A landscape with many valleys, sampled at points; each row gives a point and its height.
From any point a ball rolls to the lowest of the 2 points nearest to it. It stops when none of these is lower. Distance is the straight distance between rows; heights are no part of it.
kogi (h 0.51): [105 130 101 156 174 142  77 131 152  91 164  99  77 179 134 119 176 129
 119 105 118  99 123 106 147]
busil (h 1.61): [113 137 103 108 155  84  95 135 173 149 116 161 142 160 158 146 126  62
 135 167 156 161 120 133 108]
kimu (h 3.05): [106 109 144 155  77 158 184 127 121 123 140 137  99  64 129 144 134 121
 106  97  78 128  92 126 139]
sop (h 1.62): [163 166 155  87  90 147 158 144 112 213  83 116 175 109  99 139  61 167
 169 131 103 171 134 124 112]
safef (h 2.21): [ 89 150 170 137 115  98 123 166 142 146 155  91 132 142 115 199 139 101
 119 131  91 127 110 156 126]
neve (h 3.68): [163 170 138  77  84 126 199 111 136 174  65 135 176  79  91  87  82 148
 145  64 111 199 152 129 116]
tizu (h 3.36): [194 137 160 105 100 142 204 113  85 185  73 131 191  62  85 115  89 154
 155  90 115 203 148 111 109]
futen (h 5.89): [155 111 117 112 144 156  92 120  99  95 157 118 138 113 144 113 144 168
 124  99 143 132 114 102 125]
mutef (h 3.83): [158 117 104  95 146 164 111 121 112  96 117  98 128 162 147 165 147 154
 106 144 135  79  90 115 134]
Seku (h 2.00): [ 83 127 189 124 164  62 108 160 144 167 159 108 147 161 107 208 158 116
 130 131 108 121 135 182 106]
mim (h 2.94): [ 80 174 115 130 163  75  99 107 186 129 158 112  94 166 122 176 160  95
 122 194 159  74 169 173 107]
mav (h 2.54): [107 147 157 115 129 120  71 127 131  99 107 157  73 151 143 129 128 105
 147 179 184 137 153  69 140]
nuzi (h 1.78): [ 92 124 173 117 195  71  88 127 142 137 120 104 127 174 106 191 182 104
 105 122 130 115 144 179 107]
Tefu (h 1.38): [131 123  37 153 120 122 117 126 164 117 154 141 100 143 157  96 124  74
 105 162 147 105 135 142 134]
Mutun (h 2.88): [113  93 150 194 111  73 122 160 136 125 203 135 104 117 108 138 146  77
 136 113 114 103 131 137 149]
pilub (h 3.50): [ 95 151 140  99 150 111  82  96 158 112  71 107 113 191 144 176 169  69
  99 157 144 140 127 153 119]
dal (h 3.61): [184 143  77 133 136 156  68  70 118  90 142 112 128 154 108 114 166 150
 115 158 185  88 111 100 134]
meno (h 3.76): [152 130  90 147 137 164  91  61 100 114 127  95 131 153  84  86 160 192
 136 125 222  70 136  92 152]
beput (h 7.63): [114  99 109 183 168  97 103 159 155 140 183 118  99 183  97 101 153  99
 148 126 134  83 154 129 124]
Rogif (h 3.55): [ 97 100 145 142 109 145 162 127 114 107 133 126  85  57 123  71 123 126
 110  76  82 185 159 127 145]
sek (h 1.81): [113 177 140 153  95 147 124 148 139  88 174 152  91 145 129 123 114 180
 163 154 161 108 123  97 127]
dume (h 2.07): [ 92  95 124 146 191 106 100 166 145 129 125  99  97 218 113 173 161 130
 126 139 112  99 141 128 100]
munub (h 5.50): [137 130 112  84 156 149  96  88 110 102 128  92 163 129 144 108 141 176
 114  79 164 109 120 142 143]
Bolok (h 2.28): [121  95 149 143 103  74 157 129 143 140 138 176 125  78 148 109 134  65
 124  98 149 169 124 146 159]
Kula (h 3.62): [125 138 131 104 146 136 105 136 130 115 102 113  98 178 149 192 136 133
 118 170 138  92 106  97 125]
rased (h 5.91): [142 164 136 103 118 150 161 147 125 135 115 104 163 140 104 173 116 214
 143 154 146  97 112 129  97]
Redu (h 7.22): [102  99 185 165 143 110 137 171 108 113 145 152 100 125 154  80 114 111
 150 131  98 157 181 125 171]
Dotag (h 2.55): [147 104 123 128  71  99 165 124 136 134 150 177 143  44 149 123 110  92
 119 107 155 154  92 136 127]
feb (h 3.03): [166 136  90 142 120 165 112  80 110  91 144 117 106 152 126  79 125 193
 157 135 206  57 132 101 187]
Fofa (h 1.49): [148 177 134 171 134 183 136 134 120  98 166 166  96 160 107 112 143 196
 180 133 160 101 116  74 111]
godu (h 4.01): [188  97 127 161 131 149 148 113  84 150 105 115 198 123  93 113 140 186
  98 137 156 112 116 115 111]
ripon (h 4.19): [138 187 159  68 109 112 166 112 134 160  97 105 185  94 110 143 113 152
 123  84 112 180 130 172 102]
Tadot (h 1.33): [107  79 182 142 163  84 101 140 121 134 118  88 144 170  91 145 170  95
 128  90 109 105 152 158 125]
Vodo (h 2.16): [140 157 159 139 108 143 106 122 110  87 138 169  89 137 131 101 117 152
 164 176 178 115 139  75 132]
viku (h 2.80): [128  75 103 137  80 126 177 135 120 133 156 160 134  56 139 148 122 113
  99 105 126 114  90 132 148]
vigeb (h 6.27): [168 144 146 129 139 165 117 132  94 107 108 131 144 143 114  86 117 204
 137 126 146 129 141  78  89]
pog (h 3.42): [176 158  57 122 148 140  89  93 142  86 189 118 102 138 135 151 155 120
 110 151 151  81  93 112 137]
Vone (h 2.33): [ 86 108 107 117 185 107 102 149 174 141 111 123  76 206 124 182 156 104
 126 179 155  90 158 127 101]
Met (h 4.63): [167 100 135 134 136 153 156 116  87 124 114 131 186 118 107  92 127 196
 141 123 190  88 139 120 147]
vov (h 6.84): [118 150 179  95 126 136 128 160 105 120 102 133 149 129 144 122 106 153
 150 126 117 152 148 108 137]
lovo (h 1.95): [135 130 128 125 130  73 127 115 151 142 123 178 161 134 152 116 116  62
 136 114 157 188  99 145 132]
muva (h 3.13): [155 106 121 120  63 158 182 106 115 160  89 135 140  34  87 126 135 151
 100  88 133 133 115 127  76]
Zis (h 7.43): [123  62 137 181 168  97 104 134 119 118 156 138  85 139 131  71 139  95
 151 117 105 134 174 134 153]
teza (h 2.81): [153  88 140 103  84 136 199 114 106 166  81 143 135  27 132 130 110 133
 126  97 101 167 102 116 124]
dip (h 3.91): [ 94 165 120 122 101 129 117 116 163 122  98 123 135 131 134 125 138  81
  95 125 105 171 115 142  96]
Febe (h 6.59): [124 168 161  79 134 173 133 144 114 116  75 101 135 151 114 118 102 201
 144 128 135 146 155  87 108]
zito (h 3.69): [100 152 126 152 134 113  93 106 154 115 124 103 119 155 122 163 169  67
  91 154 110 143 123 145 105]
Zunam (h 5.27): [136 147 149  91 125 134 141 126 118 106 116 122 170 135 131  83 117 183
 149 119 196  89 149 126 144]
ruma (h 2.27): [ 95 117 115 118 181 103  61 136 162 121 126 124 105 178 150  92 150  99
 131 142 165 135 148 135 137]
kem (h 4.32): [150  87 145 128  94 160 147 115  92  89 103 131 141  94 149 136 124 119
 115 113  99 115 109 127 179]
feko (h 3.31): [168 139  49 135 160  94  98 106 166 119 188 115 110 122 113 157 152  76
 101 158 119  78  99 129 150]
pas (h 6.55): [162 133 152 139 125 163 113 119  82 105 100 156 148 102 132  63 109 163
 139 123 139 181 160 100 108]
vidis (h 2.73): [100 116 117 113 150 125 106 133 140 113 124 114 129 140 153  83 135 101
 113 102 132 138 141 143 161]
donu (h 2.36): [118 157 127  75 141 122 115 156 139 153  92 124 154 147 152 165 117 131
 119 144 113 161 110 151  99]
mib (h 2.34): [117 118 106 104 117 116 157 155 141 179  82 157 140 107 147 125  93  98
 126 118  95 193 113 135  95]
Sugaf (h 7.04): [128 123 194 133 143 121 124 134  89 107 115 152 118 104 152 105  97 119
 164 133 109 172 162 110 163]
Kov (h 3.33): [102 147 157  83 125 149 126 159 122 107  92 119  85 166 143 153 104 156
 153 155 162  95 125  78 133]
kul (h 7.55): [133  85  92 199 169 104  89 131 130 116 173 146  79 166 119  86 156  72
 128 134 122 126 148 114 129]
vuder (h 0.56): [ 93  97  94 155 133 146 154 159 150 126 128 105 100 135 122 111 155 112
  95  83  65 101 131 150 129]
Bevar (h 4.08): [154 107 128 106 124 147 127 123 107  94 106 122 156 137 168 165 136  99
 101 124 114 100  80 122 164]
pubin (h 1.99): [162 128  58 136  90 138 100  65 132 107 147 133 125 103 140  92 134 107
 114 152 156  87 102 143 175]
Vorin (h 1.68): [145 121 164 143 105 169 193 141  87 126 120 136 112  65 128  99  75 164
 143 111  69 160 145 120 156]
Difu (h 6.81): [146 138 188 112 132 133 137  98  87 109  96 156 155  81 153  76  85 137
 158 104 106 208 170 110 134]
pes (h 1.90): [106 106 119 137 159  81  78 160 157 156 119 153 115 183 131 121 140  49
 133 168 159 129 156 129 106]
ribif (h 2.39): [150 118  50 138 115 154 108  98 116 110 150 138 131 134 137  56 118 155
 138 132 186  85 128 140 169]
Mizuz (h 0.78): [107 118 140 164  90 131 160 176 125 140 151 159 103 121 142 113  85 131
 161 170 103 134 124 142 154]
vuke (h 1.14): [129 115  30 169 136 134 132 117 177 116 166 132  98 151 139 108 153 102
 113 139 109  53 123 135 140]
Volu (h 2.79): [ 85 181 115 118 149  88 104 120 166 135 157 119 125 153 145 212 138 124
 124 195 141 114 130 169  87]
beram (h 4.14): [116 144  81 113  89 145 121  64 154 116  93 116 146 110 146 123 148  66
  88 119 135 148  96 161 117]
tad (h 6.12): [152 156 130 160  88 160 148 135 107 136 119 130 146 154  96 150 119 189
 152 173 146  83 103 103  85]
beli (h 3.14): [127 109 157 141 119 117 149 144  95 142 169 168 122  44 128 112  95 142
 138 100  97 202 140 106 122]
Zaze (h 2.58): [125 102 120 103  78 126 171 149 145 181 103 146 128  45 122 145  91 112
 120  96  90 184 107 141 107]
Lod (h 2.20): [164 119 169 103 125 175 167 127  78 117  91 112 142  90 131  99  92 170
 147  92  77 148 173 102 154]
tokif (h 1.96): [167 153 170 132  75 132 165 131  94 210 124 112 192  86  64 146  83 186
 151 136 117 156 124 123  97]
mabaf (h 4.58): [154  64 118 131 108 140 149  90 101 117 103 153 128  68 160 112 145  84
 104 102 115 158 100 128 170]
Rab (h 6.25): [170 175  95 167  97 162 120 108 139 101 137 139 115 159 102 150 146 157
 134 185 162  60 107 102  96]
lel (h 5.07): [125 131  62  87 170 122 101 102 150 112 145 103 141 139 150 127 147 160
  99 107 167  93 110 176 141]
Pago (h 2.01): [109 124 144  99 135 112 134 178 152 171 100 144 152 150 158 148  94  86
 139 143 104 148 126 140 136]
nek (h 1.12): [140 137 130 165 150 193 134 129 105  76 140 146  82 162 137  79 126 186
 163 118 120 121 137  77 139]
voki (h 1.69): [137 152  25 119 113 113 114  84 173 112 141 132 140 125 143 108 133  90
  96 170 173  87 120 148 132]
vibif (h 3.21): [113 115 126 116 113 160 133 117 116 109 123 101 122 100 139  63 119 139
 102  75  96 154 139 139 151]
kuz (h 2.92): [ 87 147 178  78 133 116 111 128 143 113  60 146 104 160 150 130 110 117
 155 151 178 142 130  89 151]
retaz (h 2.18): [116  91 118 137 184  69  87 134 153 156 119 119 105 204  97 154 154  82
 136 179 174  76 171 136  99]
Kovu (h 1.77): [ 99  73 160 160 152  96 115 166 129 155 118  93 122 200  85 180 155  87
 143 133  93  82 151 149  90]
gadak (h 3.08): [ 91 172  83 144 175  88 112 132 188 115 200 121  81 168 115 188 161 118
 130 158 139  72 139 142 115]
Ranas (h 3.52): [166 129 128 124  91 153 160 121 107 149 100 124 190  90 100 132 120 166
 104 112 132 131 104 140  85]
medok (h 2.85): [110 124 164 136 134  96 125 171 125 133 169 133 140  97 127 125 110 122
 125  95  92 178 135 113 123]
beviz (h 5.67): [112 170 132  98 133 143 138 141 138 112 122 120 152 144 130 129 123 183
 129 132 158  92 123 146 116]
ratam (h 3.19): [129 153  88 154 162  72 103 128 167 136 224 131 103 145 121 190 157  80
 110 167 124  89 118 127 115]
Guzi (h 1.32): [129 139 156  94  88 135 150 173 121 200 125 141 141 113 131 135  47 158
 167 157  86 172 125 135 122]
pesov (h 2.86): [190 126 160 123 121 164 174 113  61 156  70 112 184  90  95  91  97 175
 145 111 103 152 163 108 123]
Fesim (h 3.24): [114  73 154 179 106 116 159 147 110 123 148 138  96 102 132 136 140  89
 125 117  80 124 122 133 172]
zupeg (h 0.23): [ 84 126 104 176 149 158 117 125 158  99 161  85  95 166 126 113 182 128
  98  83  83  91 115 145 133]
dedom (h 1.67): [146 142 177 148  64 173 176 130  79 166 130 127 158  86 101 139  77 195
 158 134  90 149 120 114 114]
ketef (h 3.25): [ 85 139 167  87 160  99  97 115 144 113  59 123 111 186 144 155 152  85
 127 132 173 134 126 112 144]
bosas (h 4.39): [116 135  63 107 150 112 102  91 161 127 100 119 145 139 164 137 156  65
  85 146 134 126 111 189 128]
Deko (h 1.27): [127 136 190 133  81 151 158 136  80 143 118 113 136  93 124 160  81 145
 149 123  58 166 125 106 158]
Bor (h 3.47): [103  88 166 181 116 124 167 152 106 132 154 145  78  61 119 102 123 106
 140 106  76 207 161 130 132]
dedaz (h 6.17): [154 112 121 129 105 144 128 116  94 100 164 130 141  66 130  99 135 158
 108  81 131 157 111 112  94]
zat (h 2.62): [103 172 141  83 143 113  97 127 132 158 120 125 141 154 150 223 121 134
 129 178 109 145  99 171  93]
Birog (h 0.79): [150 121 100 161 172 167  90 127 119  80 172 142  84 163 153 106 149 144
 144 118 116 112 116  69 151]
Zoge (h 3.90): [158 139 148  81 119 132 162 112 131 142 100 123 207  93 121 140 118 149
 103  87 138 148 100 172 114]
Fevo (h 3.94): [125 152 139  66 113 110 188 121 145 171  85 127 162  85 118 108 115 110
 121  53  95 189 128 149 123]
lud (h 2.51): [ 90 117 183 148 122  86 134 173 135 136 180 106 134 129 115 147 134 105
 123  94  90 118 140 138 146]
mil (h 4.69): [ 99 126  45  97 177 117 104  88 174 142 141 111 145 143 159 121 156 114
  79 133 154 113 138 208 131]
kepo (h 1.06): [113 153 141 135  98 129 134 173 124 154 168 154 133 132 147 150  75 150
 164 162 104 139 109 121 112]
fif (h 0.89): [128  80  86 168 144 133 137 154 144 114 149 132 100 157 140 124 139  99
 108 125  93  87 113 135 151]

Where does a ball stop that starts at each point below?
lel -> zupeg
Zoge -> Pago
Bor -> Tadot
Rab -> Pago
Fesim -> Tadot
tad -> Pago
Kula -> zupeg
Fevo -> Deko
